Each row is a point on a tangle of strands that fork and nearly touch. The rows are in no order.
In the rows, 128 means zero.
Two points are linked if the straight distance between their rows is under 200. Some points are linked to none.
komu: [112 105 108 105 151 120 138  30 113 117 110 108  96 152 145 102 103 101
 177 112 104 125 129 137 122 135 108 172 134 122 110  98  64 114 101 153
 131 116 117 132 162 137  99 157 105 159 112 163  92 113 138  68 104 139
 115 112 158 125 185 128 117 174 151 112 177]
rilo: [151 127 113 120 159 108 144  63 129 138 115 117  81 154 111  70 101 111
 144  92 116 123 138 179 104 135  91 175 167 135 146 107  78 123  93 158
 141 130 103 147 144  91 110 110 115 133 120 156 100  85 153  50 127  94
 120  86 137 165 174 119 122 154 160 117 173]
nat: [127 128 115 112 141 152 109  59  88 100  84 133 106 127 148 100 124 126
 151 134 112 114 142 137 158 128  70 152  91 127  90 100 104 105 101 167
 145  98 152 120 156 157 106 140  79 159  93 145 132 137 131  98 109 163
  88  97 157 121 182 116 141 167 132 158 125]
Luget: [174 118 128  90 133 115 195 151 145  95 133 162 137  67 107  98 106 117
 154 168 181 189 140 169 100 135 166  97 148  86 119 164 152 131 133 138
 189 135 158 121  78  51 152 103 126  71 133 140  91 113 189  93 166  78
 122 171  76 162 147 145 142  89 151 128  64]
nebip: [142 153 140 142 193  94 141  95 102 153  97 125  57 148 106  69 116 126
 126  75 103 107 133 181 123 166 138 173 166 177 167  90  46 154 139 150
 134  97 128 162 128 117 114  97 144 132 134 157 113 102 124  56 116  77
 110  80 111 177 153 151 104 170 126 105 194]
Tuve: [200 162 136  70 130 172 147 165 109 135 126 146 145 115  62  90 105  90
 153 154 133 199 151 127  55 160 104 124 158 107 142 161 158 101 149 131
 151 187  95 153  99  29 148 148 125  33 136 119  94  83 121 135 133  99
  88 117 121 195 135 164 156  98 109 136 109]
Kuf: [133 130 187 166  86  99 160 120 155 106 119 120 111 113 124  89 113 179
  87  98 168 127 158 159 155 111 151 103 167 142 123 110 148 147 128 199
 137  84 178 150 118 121 159  74 123 116 136  98 131 117 173  92 154  79
  99 126  78  96 159 121 131 126 163 129  67]
tusug: [103 128 113 135  80 109 161 152 124 123 118 127 157 110 140 132 159 120
 166 176 155 115 138 126 150 119 103 137  85  59 152 139 205 134  85 117
 132 120 122 112 129 116 124 163  65 120 110 135 126 170 160 158 142 137
 138 102 121 108 108 109 135  66 124 171 130]
Tega: [168 188 147 139 197 148 142 114  76 148  82 152  93 118 110  76  99 151
 111 113 109 139 133 133 123 143 128  88 151 149 185 107 123 110 134 158
 123 116 135 176  92 120 150  88 177 100 139 138 150  73  90 121 105 128
  46 118 120 153 162 168 137 174 126 106 104]
Solat: [157 123  82 105 144 152  74 142 119 140  91 159  83 134 179 141 147 129
 157 117 116 104 109 120 151 138 112 101  89 153 139  91  92 123 113 111
  80 124 112 142 133 170 121 143 156 154 126 117 163  84  52 143  74 178
 101 147 176 150 137 140 120 174 102 125 160]
dav: [144 130 179 138 139 159 124 162 123 162 130 149 140 160 101  90 150 186
  50 119 136  85 116  80 109 102 123 119 153 149 144 124 192 131 139 145
 131  89 144 155 136 139 159 106 140  77 110 107 175 138  86 180 152 132
 122 108 142 101 106 125 136 159 127 107  98]
lanid: [196 118 128 108 122 169  79 144 113 103  95 124 111 100 119 110 141 104
 157 103  96 165 163 154  78 179 143 155 112 175 159 148  89  84 169  98
 106 114 110 155 106  88 169 140 169  72 173  87 135 142  37 104 126 127
  98  85 104 182 100 155 131 152 124 131 133]
leraf: [ 65 102 159 187 135 116 112 127 163 140 164 127 136 169 164 152 131 164
  94 132 130  92  75 125 150  78 113  81 124 124  65 108  94 127  79 135
 123 148 145 118 159 172  80 114  83 153 116 124  75 162 204 168 153 122
 174 178 121  96 136 117 105 144 134 155  75]
Dozif: [118  98 165 142 105 121  71 116 128  98 159 143 122 138 100 147 152 153
 113 129 119 108 146 129 172 118 114 186  98 128  62 146 148 158 151 121
 142 100 142 127 141 196 162 119  82 178 140 191 161 196 132 149 108 130
 150 121 100  81 118 102 133 108 140 120 185]
niz: [125  97 166 169  85 119 135  96 179 138 168 111 145 156  91 112 138 167
  48  99 165  96 139 153 120 102 121 124 175 164 128 130 151 165 135 181
 166 111 147 136 158 121 143  75 108 126 115 124 135 119 188  94 159  98
 152 113 111  83 134 114 144 125 137 102  99]
furat: [ 21 138 168 151 168  71 205 102 168 170 182  94 130 129 152 113  88 114
 115  90 127 120  81  83 129  84 142  98 161 116 104 115  83 157  87 169
 104 147 115 122 143 140 103 109 128 153 114 132  77 114 170  89 130  94
 141 159 130 110 156 133 141 137 136 107 113]
serup: [144 118 119 152 122 129 107 150 102 119 109 135 159 132  92  97 146 131
 140 145 131 130 126  99  99 155 114 144 123 146 118 121 150  96 150 121
 173 124 129 110 138 105 119 180 119  56 141 110 122 180  89 171 125 151
 162  91 144 122 116 105 126 142 120 148 119]
zaku: [132 110 105 121  97 125 175 155 107  94 135 150 177  90 106 109 146  98
 192 188 158 153 130  80 101 147 119 137  92  86 125 154 177 111 117 108
 167 121 152 105 121  74 129 191  93  76 109 124  82 199 162 154 152 124
 182  99 132 135  96 123 141  65 123 184 127]
Kuz: [ 51 115 153 152  97 119 112 118 185 133 187 116 133 135 109 211 144 112
 114 158 133 106 127 117 193 113 139 156 149 128  63 134 195 135 128 160
 121 167 120 102 141 182 134 103  42 172 143 188 107 177 245 145 158 106
 146 133  79  73 109 126 141  75 138 148 135]
fud: [ 43 139 152 102 143  79 169  75 158 164 175  99 170 149 154 138 102 135
  77 103 124 106 108 110 156  75 123 117 150 114 125 142 124 202 124 168
  92 150 129 135 152 174 102 101 124 171  97 160 142 103 199  80 121 123
 124 165 157  82 127 134 170 140 135  95 109]
matog: [158 135 124 138  39 147 119 140 195 130 111 106 126 114 118 128 159 139
 156 103 118 149 149 178  72 125 160 165 182 143 183 171 169 112 147 109
 122 136 116 148 114  86 133 121 111 160 154  93 138 165  87 108 138 128
 119  90  94 138  79  97 108  54 133  91 155]
sok: [152 171 104 111 152  99 131 136  87 116  97 104 138  96  89 149 129 117
 125 113 112 177 180 184 102 162 176 107 123 135 152 152  73 123 132 110
 149 143 105 150 113  90 125 114 191  63 169 130 113 117 115 123 141  94
 146 119 128 140 134 139 116 136 115 121 111]
Non: [167 161  86 111 103 136 118  92 105 111  99 114  93 109 133 105 140 104
 192 110 124 121 183 150 114 170  91 157 115 107 171 116 103 115 150 116
  93 129 113 131 111  84 107 148 133 154 149 108 144  83 119  75 111 154
  78  92 150 167 133 121 125 106 129 129 165]
fati: [125 143  88 104 103 118 118 117 104 116  89 123 124 118 148 135 137 115
 160 162 131 125 147 120 160 132  86 128  78  90 121 114 135 101  89 110
 134 124 129 101 146 133 101 163  97 144 117 128 146 144 120 141 123 165
 113 106 148 120 151 120 127 114 113 161 140]
Nofup: [ 70 112 177 178 124 119  70 172 157 103 168 158 100 154 141 163 132 175
 105 131 127  84  79 121 176  99 117 111 102 118  41 101 106 134  91 121
 106 126 148 121 128 196 105 120  68 182 152 152 111 199 169 199 128 125
 155 163  88 104 128 112 111 126 144 152 115]
vepo: [123  96 132 171 104 137 144 113 179 169 160 125 152 163 114 112 161 142
 106 139 169 111 119 146  80  88  87 118 161 127 156 125 178 123  88 153
 165 119 118 125 157  85 112 111  88  95 110 116  93 112 182 112 164 108
 165 116 137  96 122 101 117 123 152 123 118]
navid: [160 102  94 105 167 148 120 155  88  73 105 139 114  84 181 179 140  83
 166 104 119 162 107 133  96 191 160 115  70 171 128 104  52 107 140  68
 101 122 129 141  89 110 160 139 184 138 179 115 118 129  41 114  78 136
 102 163 143 189 132 159 117 174 101 187 138]
fudak: [167 103 142  88 147 168  97  64  93 119 154 106 114 134 100  98 125 147
  91 120 109 138 135 132 112 156  88 174 120 172 157 137  93 128 156 125
 136  98 135 145 154 137 162 114 145 110 106 103 159 108  80  82 126 109
 120 112 124 135 122 131 169 166 150  96 171]
Deto: [135 107 100 104 194 147 139  98  77  93 115 146 110 126 173 150 107 121
 129 148 110 152  99 119 117 135 122 109  45 136 112 115  41 104  87  97
 158 105 144 107 133 143 117 126 138 142 119 127 111 125  89 114  92 139
 130 159 157 132 163 130 141 164 131 153 118]
kuvek: [148 190  83 116 162  82 141 129  83 197  87 106 105 161  80 111 123 102
 114  94  69 120 124 162 101 146 125 122 113 141 192 112  57 148 100 130
 126 146  65 162 134  94  95 120 176  91 140 166 122  77 114 113  79 106
 109 123 155 174 140 170 123 173  89 121 179]
zez: [161 123  96 116 164 149 136 108  71  60  81 146 114 117 148 134 119 127
 141 142 127 162 149 180 120 152 133 134  90 129 124 119  46 102 113 104
 182 116 150 117 116  95 116 115 138 125 145 130 101 133 125  80 133 109
 120 120 126 161 177 123 122 151 138 168 112]
nug: [121 141 124 111  56 119 119  87 155 112 110 115 118 107 113 108 125 122
 168 116 162 133 180 161 137 125 118 173 169 124 130 132 164 138 130 175
 142 125 114 123 132 113 108 131  84 143 118 131 120 119 163  68 149 111
 117  74 105 124 164  86 132  89 149 118 139]
nosik: [100 156 153 137  54 120 120 123 187 130 120 113  96  91 135 107 144 124
 171 102 145 135 174 140 143 121 162 175 191 138 119 139 155 118 164 152
 106 140 124 130 117 130 120 130  86 182 156 109 131 161 117  96 134 123
  99  67  74 141 129  86 113  74 135  83 151]
dugit: [185  98 116 110 165 169 121  93 105 122 145 107  69 155 152 122 112 137
 123  97 104 140 132 168  95 170 103 176 127 147 196 111  75 114 149  81
 117 110 123 167 137  95 147 111 156 142 121  97 151  71  95  63 112  88
  98 127 109 161 113 133 121 158 173 104 192]
Pel: [ 89 158 177 144  92  87 135 141 125 108 105 120 153 113 153 138 121 185
  66 106 146 105 152 163 177  89 149  91 140 116 109 106 146 171 108 189
 107 124 175 138 114 158 140  69 141 146 128 128 146 128 166 150 154  97
 106 142 100 100 149 124 127 136 136 153  42]
Gamam: [ 65 145 157 130 116 120  68 185 155 117 156 147  96 128 171 180 124 146
 123 127 121  98  78 103 188 101 142  97 124 133  65 114 126 128 103 104
  58 122 129 123 108 205 117 114 107 200 158 139 162 165 122 193 121 148
 126 154  87 142 117 116 121 111 127 119 129]
retiv: [143 145 132 110 177 150 173 137  96 154 109 136 160 129 131 118 122 155
  74 153 123 133 128  98 123  84 110  78  93 102 156 140 148 135 102 145
 164 127 146 126 135 125 136 118 145  69 106 119 151 107 124 143 122 132
 113 150 164 100 136 132 163 153 125 153  89]
biti: [119 128 131 176 135 133 127 156 116 170 126 151 180 155  73  89 157 126
  87 139 161 105 135 116 106 135 122 135 163 145 147 131 210 119 161 159
 183 151 126 132 159  95 142 163 116  27 114 122 130 146 145 178 136 124
 170  91 154  92 107 100 112 129  94 147  94]
dom: [131 136 159 139 165 116 134 121  94 129  91 158 195 156 107 125 109 165
  60 133 102 108 108  83 142 118 125  93  85 169  81 121 111 151 135 176
 156 109 161 102 157 178 111 159 129 122  82 141 137 159 116 174  88 172
 155 126 184  85 124 142 182 168  96 173  76]
diros: [158 154  98 144 149 133 108 158 108 160 109 125 174 145  92 141 124 118
 115 135 113 158 136 160  86 152 150  84 121 116 177 148 116 100 101  93
 152 164 100 123 141  88 115 137 175  43 141 119 105 104 120 180 158 119
 167 145 151 128 124 130 101 140  97 131  89]
gutet: [163 127 109 106  71 145 122  46 138  95 130 104  73 122 133  96 135 119
 188 108 134 119 184 152 134 156 100 211 162 117 169 127 127 112 155 124
 124 120 125 133 142 128 116 138  90 192 117 132 133  83 145  49 129 122
  91 103 126 127 140 106 124 103 155 104 186]
Dek: [149 107 122 134 131 121 200 152 130  86 120 161 130  62 148  87 113 118
 162 181 178 164 102 108 119 121 153  96 100  60  94 136 127 115 103 138
 178 104 170 108  90  73 144 137  97 115 122 115  72 154 175 117 173 105
 113 149  95 167 151 127 143 114 150 156  72]
Gebu: [113 135 133 133 119 114  74 178 145 127 131 143 108 154 163 168 130 153
 114 115 121 106  85 135 142 126 174  85 139 150 108 132  98 134 131  81
  81 117 106 133 105 171 117 116 168 163 160 120 150 133  86 174 131 146
 155 142 130 146 110 116 100 141 112  75 117]
nibu: [126 135  93 131 150 133 144 130 143 189 149  97 170 159  92 128 122  68
 149 124 113 162 126 116  69 139 114 129 140 107 169 143 130 106 111 115
 150 186  76 109 154  71 104 158 148  60 103 110  80  79 121 137 136 119
 176 114 164 137 111 137 117 115 116 125 150]
Vinav: [150  89 153 112 165 179 111 102 128 167 158 124 133 171 108 104 154 166
  78 129 101 114 110  86  88 104  86 147 130 146 149 132 132 120 130 135
 128  92 134 134 157 130 159 131 131  84  91  94 159 124  82 133 137 139
 134 117 155 120 114 134 157 181 139  89 149]
pareb: [131  97 139 150 142 144 187 152 110 147 120 149 149 137 128  83 147 156
  98 138 146  94 120  60 124  79 106 107  97  97 140 122 185 141 117 186
 169 107 150 141 159 122 140 135  87  77  89 104 138 180 146 163 115 147
 127 116 152  89 138 129 148 155 138 185  90]
Rapa: [127  72 139 143 163 145 174 171 113 137 167 151 139 153 148 128 153 168
  97 156 134 102  85  28 117  82 109  98  67 101 138 141 164 138  96 120
 151  90 130 126 146 154 137 136 111 111  90 115 141 186 108 169 141 141
 174 162 150  85 106 128 154 156 153 163 119]
Voru: [143 139 127 130 148 110 120 121 124 141 133 105  59 158 159 143 128 148
 111  87 116 113 118 183 116 161 162 139 152 152 190  99  66 147 133  93
 101 105 131 164 119 119 118 102 178 146 139 122 135  92 108  88 128  90
 119 123 112 153 126 140  92 163 144  78 170]
Segab: [ 82 124  97 139 109 108 100 135 172 141 188 111 132 156 148 192 124 109
 135 172 119 121 101 133 178 113 152 115 143 120 104 141 139 134 105 106
 109 156  88  98 142 176  88 136 106 175 120 156 130 116 186 152 151 138
 173 150 126 109 107 103 101 104 117 111 147]
ner: [202 144 117  79 119 148 206 140 131 109 111 162 123 101 119 117  98  78
 199 132 126 166 124 129  80 150 100 112 148  59 157 115 114 113 136 112
 107 172 123 131  61  28 123 136 171 140 129 127  92  78 163  89 130 126
  69 125 138 220 150 162 126  81 111 144 135]
mopu: [101 168 142 132 149  89 158 125  99 138 113 126 129 122 140 121 101 145
  85 114 132 126 139 117 149 106 153  89 120 115 120 125 117 153 113 155
 128 133 152 134 116 139 124 102 162 113 123 119 136 116 124 132 130 117
 116 122 141 107 161 133 135 146 115 124  79]
rizak: [197  90 112  95 162 198 169 145 116 131 120 142 147 139 132 120 133 140
 150 150 119 162 108 128  48 119  91 107 124  71 167 121 122  85  80  96
 177 129 131 121 101  46 142 115 144  92 131 105  88  87 121 146 153 113
 115 157 128 172 145 158 106 127 136 169 103]
rito: [108 101 123 101 115 136  88  86 155 119 188  99  90 151 165 158 139 125
 124 116 121 110 101 109 145 140 150 164 135 149 115 117  99 139 142  98
  85 107 114 138 134 191 123 112 140 219 130 152 159 122 102 110 124 128
 130 149 128 104 122 132 111 145 131  66 186]
Vibi: [117 164 115 121 101 108  78 193 143 121 126 149 146 115 123 183 138 105
 124 154 104 136 121 123 199 129 151 126  99 154  89 172 157 157 168  84
  94 149  92 114 126 179 136 163 139 143 141 148 188 171 111 175  87 171
 166 148 134 117  85 108 143  90  79 112 157]
teze: [133  59 120 128 121 143 117 146 134 116 193 125 144 144 147 159 147 127
 140 156 118 124  79  67 118 117 106 137  75 123  98 138 156 111  94  73
 138  96 112  97 142 166 137 163 126 143  96 123 142 168  90 176 127 142
 191 171 139  93  98 125 122 136 134 137 161]
nifov: [101 108 112 120 162 131 138  81 161 204 142 108 164 177  77 123 123  86
 110 121  99 114 122 135  85 113  81 146 171 134 167 135 119 120 109 158
 150 173  68 124 171  99 136 137 109  86 102 145 119  83 142 120 124 139
 156 113 172 120 118 109 137 132 130  77 156]
pip: [157 128  94 129 121 152  91 155 138 165 107 128  93 126 150 131 168 134
 155 107 120 121 138 108 116 138 127 105 106 125 177 119 138 101 140  91
  84 130 111 135  97 116 150 141 162 128 143  78 165  85  34 148  98 174
  79 147 153 151 107 139 111 144 123 107 147]
legif: [188 116  99 108 190 175  93 148  65 126  72 155 105 136 151 153 138 110
 133 109  89 128  94 150  82 183 141  98  73 166 164 110  48  98 114  89
 113 137 105 148 113 119 154 132 191  93 145 115 124  81  41 131  85 126
  93 157 149 183 134 184 126 199 102 154 122]
Redel: [ 59 127 163 115 103 101  94  84 165 118 183 107 132 149 129 187 136 139
  77 128 126 101 134 130 197  97 137 129 162 146  67 122 130 166 133 161
  78 158 147 131 143 202 106  69  76 210 133 166 134 129 233 134 159 101
 127 137  98 122 134 136 148 105 149 131 111]
Buk: [107 108 105 152 131 136 170 141 149 176 148 137 187 159 122 129 157 101
 122 168 164 130 124 152 108  95 116 100 115  94 191 151 195 137  73 133
 169 134 123 106 164 102 101 112 107  63  84 125  96 104 189 129 166 108
 196 160 139  88  99 116 102  96 130 168 104]
tilo: [193  74 114  81 168 160 170 124  87  71 142 119  83 122 165 156 104 116
 133 132 115 179 119 174  92 167 123 163 113 127 158 111  52 132 159  64
 147 124 131 152 103  65 149 119 161 145 128 121 107  89 127  49 121  80
 104 159  83 203 115 153 103 140 178 136 164]
Gubuv: [214  72 120  72 130 201 143 136  92  86 132 131 125 112 161 154 125 123
 153 142 115 177 118 166  80 157  81 138 105  93 166 130  98  89 143  74
 135 128 135 138  94  65 162 129 161 124 139  96 118  93 107 100 146 111
  91 158 100 207 101 157  97 118 158 165 123]
ruv: [172 170 109 138 138 119 125 117 114 137  79 136  45 117 145  78 132  85
 195  66 120 125 161 147 128 179 132 161 161 141 177  87  88 129 164 132
  77 124 122 150  92  95 115 146 138 162 153 119 124  92  84  69  82 136
  56  71 127 193 134 148  91 156 119 114 179]
Mosef: [136 152 111 119  93 111 155 160 132 108 104 119 170  83  74 120 139 111
 144 144 145 173 181 154  94 141 162 153 157 136 151 188 200 130 163 140
 180 151 128 134 132  88 156 147 121  35 141 103 109 169 128 129 146  96
 152  94 103 110 104 102 143  57 123 139 106]
Pamul: [ 92 180 106 123 109  95 157 167  90 110 104 118 184  90  98 170 137  99
 117 168 140 167 166 152 149 126 160  97  93 112 152 183 178 147 142 110
 158 151 127 115 129 123 130 150 150  58 128 129 143 153 135 156 140 110
 149 121 130  94  89 105 142  76  97 165  98]
Gize: [126 188  89  86 100  97  65 156 115 114 126 134 136 119 119 164 116 133
 123 158 119 104 154 128 211 127 139 135  98 164 105 154 116 171 182 110
  85 138 106 121 140 198 106 141 154 168 127 159 193 115 148 140  78 174
 129 149 151 113 125 123 152 109 105 101 159]
sud: [116 167 118  95 116  79 157 133  96  92  90  97 155  79 114 167 131 130
 116 137 133 168 196 165 146 112 188 120  96 127 139 181 114 153 141 119
 153 130 140 126 113 124 131 108 177  86 153 130 138 143 160 104 148  99
 144 123 116 117 135 109 136  76 123 144 115]
Res: [124 167 127  87 120 100  53 102  92 115 118 119 109 119 111 137 147 143
 112 108 121  85 176 153 189 144 154 166 111 176 114 138  96 188 184 140
  94  97 145 148 133 209 116 104 158 193 142 161 181 123 112 103  99 145
 117 101 129 129 136 120 145 131 112 109 166]
Sor: [197  68 113 105 143 170 120 139 132  87 116 117 106  85 166 144 139  74
 172  80 104 150 127 161  93 188 152 157 102 173 158 123  86 117 181  79
  73 141 140 164  93  82 190 135 175 134 166  80 117 113  34  76  80 132
  84 137 113 219  83 163 112 161 128 168 150]
tuzo: [ 94 158 184 131 135 115  70 111 109 119 121 139 121 128 136 117 133 164
  99  90 133  96 142 147 189 128 148 137 146 168  82  98 100 157 171 177
  84  97 180 151 118 199 120  83 147 202 129 145 149 134 105 134 129 139
 110  80  95 134 152 132 121 144 132 111 124]
rugu: [151 194 136 112 161 110 160 107  93 131 105  97 116  98  93  83  92 158
  77 115 138 132 174 152 144 121 127 112 144 130 200 127 154 151 144 184
 138 136 151 167 113  93 144  66 178  90 112 131 173  52 148  92 103 103
  57 133 128 124 150 143 161 125 145 111 114]
Fil: [147 162  99 118 100 123 182 127 148 125  96 129 116  82 155 127 116 105
 191 139 157 153 161 139 105 124 111  98 142  51 190 121 152 117  87 117
 105 148 128 124  85  54 116 125 139 125 138 108 106  84 174 108 152 120
  75 128 130 159 138 146 117  68 127 149 118]
detu: [125 113 154 162 114 160 147 130 143 130 121 142  94 131 179  91 146 151
 155 127 139 113 106  81 139  87  91 111 142 108 102  76 141  91  88 159
 115  94 153 113 125 134 122 140  76 152 120  98 104 153 102 141 139 135
  81 115 120 127 163 117 104 157 160 144 104]
vulaz: [185 130 133 131 227 193 125 121  73 150  55 170  94 157 144 108 125 146
 117 122  88 124 113 158  82 161 108 116 114 162 181 102  74  92  96 124
 137 120 126 155 115 111 140 102 164  98 130 127 114  70  70 119 104 132
  61 124 143 181 161 171 133 192 134 121 129]
dor: [ 98 106 136 166 180 110 169  78 160 172 146 120 157 146  94  70  98 113
 132 118 120 140 104  87  89 107 106 129 161 135 108 118 105 116 115 177
 179 146 114 100 159 104 135 153 122  83 120 117  82 124 150 115 127 135
 170 126 159 111 147 116 153 150 139 100 120]
nifus: [ 32 127 139 155 179  94 152  72 170 182 142 109 132 145 135 116  83  94
 141 104 108 113 100  97 129 116 119 125 167 136  80  99  64 131 103 178
 134 157 108 117 160 149  88 149 110 143 126 149  74 138 169 124 113 153
 156 146 148 116 164 115 119 160 121 114 119]
lebut: [161  86  84 133  44 146  61 163 158 112 131 130 143 150 115 195 174 132
 171 151  99 133 118 184 122 118 109 173  93 106 140 171 165 141 112  67
 110 127  98 141 131 145 125 157 108 187 130 143 154 157 125 171 106 139
 176 156 106 116  54 106 103  69 144 126 210]
Satof: [111 137  78 100  60 135 115  49 135 102 152  82  99 114 140 134 126 115
 175 147 138  98 173 112 143 154 110 200 120 108 133 145 148 114 161 122
 131 144 110 129 151 163 114 128  93 188 102 166 161 115 147  95 119 145
  88 156 141  77 120 138 139  97 152  79 191]
tona: [153 132 119 159  77 152 120 140 177 139 114 107  82 114 161 117 150 123
 171  80 132 125 138 142 100 136 151 140 159 132 193 142 149  96 162 102
  72 133 118 152  88 100 135 142 141 166 165  67 160 114  49 116 108 156
  72 114 104 157  77 119  94  99 143  81 155]
pom: [ 84 134 163 175 113  87 108 143 146 126 135 132 182 135  87 122 127 144
  61 122 148  93 157 125 168 132 147 142 159 151  59 117 174 174 178 170
 164 132 162 113 143 151 146 120 136 120 146 135 128 170 168 168 144 138
 167  83 125  86 127 109 132 100 104 140  93]
Fopir: [111 127 146 132 201 129 135  96 104 139  96 157 146 152 144 124  96 150
 105 121  95 123  88  91 112 122 110  95  75 164  94 121  64 132 103 139
 140 108 146 116 153 168 113 146 144 121 109 124 115 137  73 137  90 168
 154 150 179 103 160 136 166 181 113 129 100]
pite: [225 121 135  89 129 191 167 169 115 138 104 153 147 119  84 116 110 100
 177 129 113 176 123 126  46 167  93  93 162  72 149 132 132  85 135 100
 119 173 115 144  69  24 146 149 176  86 151 109  74  81 114 163 144 128
  80 141 129 204 134 180 104 104 107 159 111]
Kufe: [135  81 143 153  88 135  69 168 155 104 170 156 122 142 130 175 155 146
 140 149 127 118 101 129 152 113 115 157  80 125  96 145 160 140 108  72
 106  96 109 119 128 178 142 140  92 179 138 174 163 191 124 171  93 145
 183 174 106 101  89 104 115 112 153 118 193]
Dazo: [ 99  71 137 147 150 162 127 103 167 176 143 132 114 160 154 107 144 139
 134 124 115  97  84  64 119  84  80 129 147 128  89  87 141  97  98 153
 132 112 122  99 161 159 114 157  74 158 107 129 120 148 104 155 124 182
 127 138 154  95 141 123 122 178 138 126 136]
bim: [113 131 165 181 140 109 123 198 130 154 133 142 174 159 114 124 131 180
  57 132 139  85 104 104 115 102 153  73 161 127 126 133 194 138 124 123
 121 120 137 122 121 155 137 120 145  97 129 124 135 146 133 196 164 131
 168 156 146  88  98 124 114 139 101 127  58]
tira: [150 127 116 124 138 140 156 151 105 107 125 143 156  88 106  93 113  98
 167 162 142 189 123  70  84 149 132 113  98 111  93 132 125  83 148 104
 189 131 135  96 114  71 131 188 137  64 135 101  83 171 114 145 134 128
 146 121 139 152 130 151 149 128 113 173 105]
Vipom: [ 71 115  94 135  89 102 155 150 158 143 158  78 131 119 173 192 125  93
 183 176 139 124  86 101 169 117 154 108  97  65 126 146 148 111  75  89
  97 147 112  82 122 157  99 160 113 186  85 123 125 125 154 164 144 161
 146 164 119 107  96 122 111  86 126 138 161]
sovek: [ 91 104 105 155  99 135 107 118 162 146 166 126 144 153 112 184 150  94
 133 179 133 114 125 104 158 139 113 175 156 120 108 150 200 125 147 129
 158 140  85  94 150 152 125 136  57 140 112 180 134 165 187 152 162 141
 176 123 125  66 101 102 103  85 121 128 149]
zif: [ 95 154 136 168 127 105 113 206 144 152 138 131 158 150 140 160 111 143
 111 126 131 127  94 124 130 117 186  55 173 115 122 157 152 130 124  83
 105 153 102 105 118 163 118 134 178 118 137 127 134 113 119 193 170 128
 188 168 147 112  96 113  97 130  98 100  80]
tave: [ 50 172 138  99 123  82 122 139 140 134 161 110 144 136 158 172 102 159
  77 133 135 102 119 124 199  92 156 101 149 127  92 129 113 201 132 140
  68 169 141 128 140 179  89  88 132 185 111 153 157  93 205 125 142 110
 137 160 133 120 141 127 146 126 123 112 102]
lofak: [159 109 118 131 108 140  80 146 108 104 104 141 126 109 120 118 164 115
 157 119 117 146 139 134 105 148 133 151  84 166 111 118 117  90 143  86
 128  93 122 124 123 133 158 157 154 100 174  90 142 197  26 153 109 149
 142 106 118 142 105 116 126 137 105 137 143]
dise: [124 109  84 101  67 127  78  91 139  85 162 100  77 126 157 172 145 116
 184 142 128 103 146 143 165 149 148 196  89 123 110 136 115 120 151  84
  83 139 116 135 141 201 120 129 121 222 144 161 165 134 128 119  92 159
 110 184 124 105 110 126 120 111 124  94 214]
panib: [117 116 199 161  97 120  67 131 124  98 113 149 106 122 113 109 142 171
 112  97 128 104 162 170 172 106 131 184 138 160  65 123 120 137 168 150
 130  78 173 149 130 181 146 100  94 185 173 138 142 190  99 144 129 129
 130  97  84 104 129  91 115 119 145 112 139]
leguf: [119 117 146 174 117 117 157 150 131  91 113 137 109  86 140  73 120 139
 162 138 165 127 107  86 147 109 145 128  97  90  65 106 134  96 120 148
 146  99 170 104 111 120 132 161  81 125 135  98  97 202 133 156 146 124
 124 120  96 134 158 128 139 127 156 153  96]
vugi: [ 96 185 154 122 130 101 107 192 128 131 128 157 186 162 150 148  80 175
  46 125 133 117  84 118 206  86 162  86 154 140  75 131 156 182 147 137
  57 160 136 101 128 187 107  93 131 171 120 151 138 111 181 166 144 151
 150 137 147 138 130 150 150 143 110 126  62]
gavos: [ 76  94 158 153 121 150 108  98 181 146 217 102  97 145 144 136 136 121
 129 114 131 105  71  62 133 121 128 123 175 150  80 104 133 105 129 126
 111 112 112 102 130 160 122 135  98 193 130 133 133 139 101 132 142 142
 123 119 125 106 123 124 117 146 137  78 151]
Mif: [147 131 157 138 135  82 199 138 162 115 130 120  92  70 132  87  90 142
 126 112 180 169 136 155 128 106 185  91 176 128 128 125 135 135 132 169
 147 129 163 132  92  86 146  88 137  86 146 121  97 108 172  67 157  70
 124 162  74 127 183 137 139 117 164 112  70]
lis: [ 77 151 127 122 134 118 108 128 116 147 156 134 167 119 108 163 119  88
  97 139 117 123 123  57 176 162 137 124 138 163  91 148 164 152 191 118
 105 152 105  91 134 175 139 156 145 127  99 142 174 149 101 141 112 163
 166 112 153  87 102 123 155 124  72 111 147]
poden: [ 65 148 159 128 159  97 107 109 106 140 120 144 181 129 101 142  90 120
  78 136 108 108 111  75 197 136 128 117 128 159  43 116 134 157 169 171
 122 140 152 101 157 200 117 152 119 170  99 171 154 164 137 162 107 180
 160  98 152  88 137 154 167 143  73 150 114]
Bur: [105 134  96 137  97 127 181 142 148 138 126 123 169  94 135 134 126  95
 164 155 182 160 150 157 103 110 132  90 136  75 182 129 177 132  68 127
 146 132 128 110 123  63 124 108 122  72 127 122  87  96 179 113 178 103
 143 139 115 121 125 137 113  74 129 157  91]
nerak: [154 145 136 127 102 120 136 140 115 120 119 120 161 126  67  78 135 130
  88 124 169 129 175 145 112 129 132 147 170 148 139 154 219 136 156 182
 187 118 150 143 155  95 158 129 118  47 122 118 147 136 142 139 138 102
 131  74 127 102 127  98 138 118 129 131  91]

A fork is a point with three links. Follow the links from the first point to the second and name the forks in between, in order.
rizak, sud | dugit, serup
rito, zez | Kuf, Kufe
dom, Buk | Kufe, Kuf
lis, komu | Kufe, Kuf, pite, dugit
nibu, rugu | serup
zez, Pel | Kufe
detu, ner | Kuf
biti, Buk | serup, dugit, pite

Follow the links from the first point to the second, and from the first to the third. Name the last point that the two ways share.
Tuve, Gebu, legif | dugit
zif, dor, Buk | dugit
leraf, vulaz, nifus | serup
Luget, panib, tilo | Kuf
rito, fudak, Kufe | Kuf
Kuz, Tega, Vinav | serup

A fork is a point with three links, a tip a point with one. Leave the first point through the second and follow the links. Name the first fork or tip that comes.
gutet, Satof | Kuf
sud, sok | tave
nifov, nibu | serup
zez, Deto | Kufe
Dozif, panib | zez
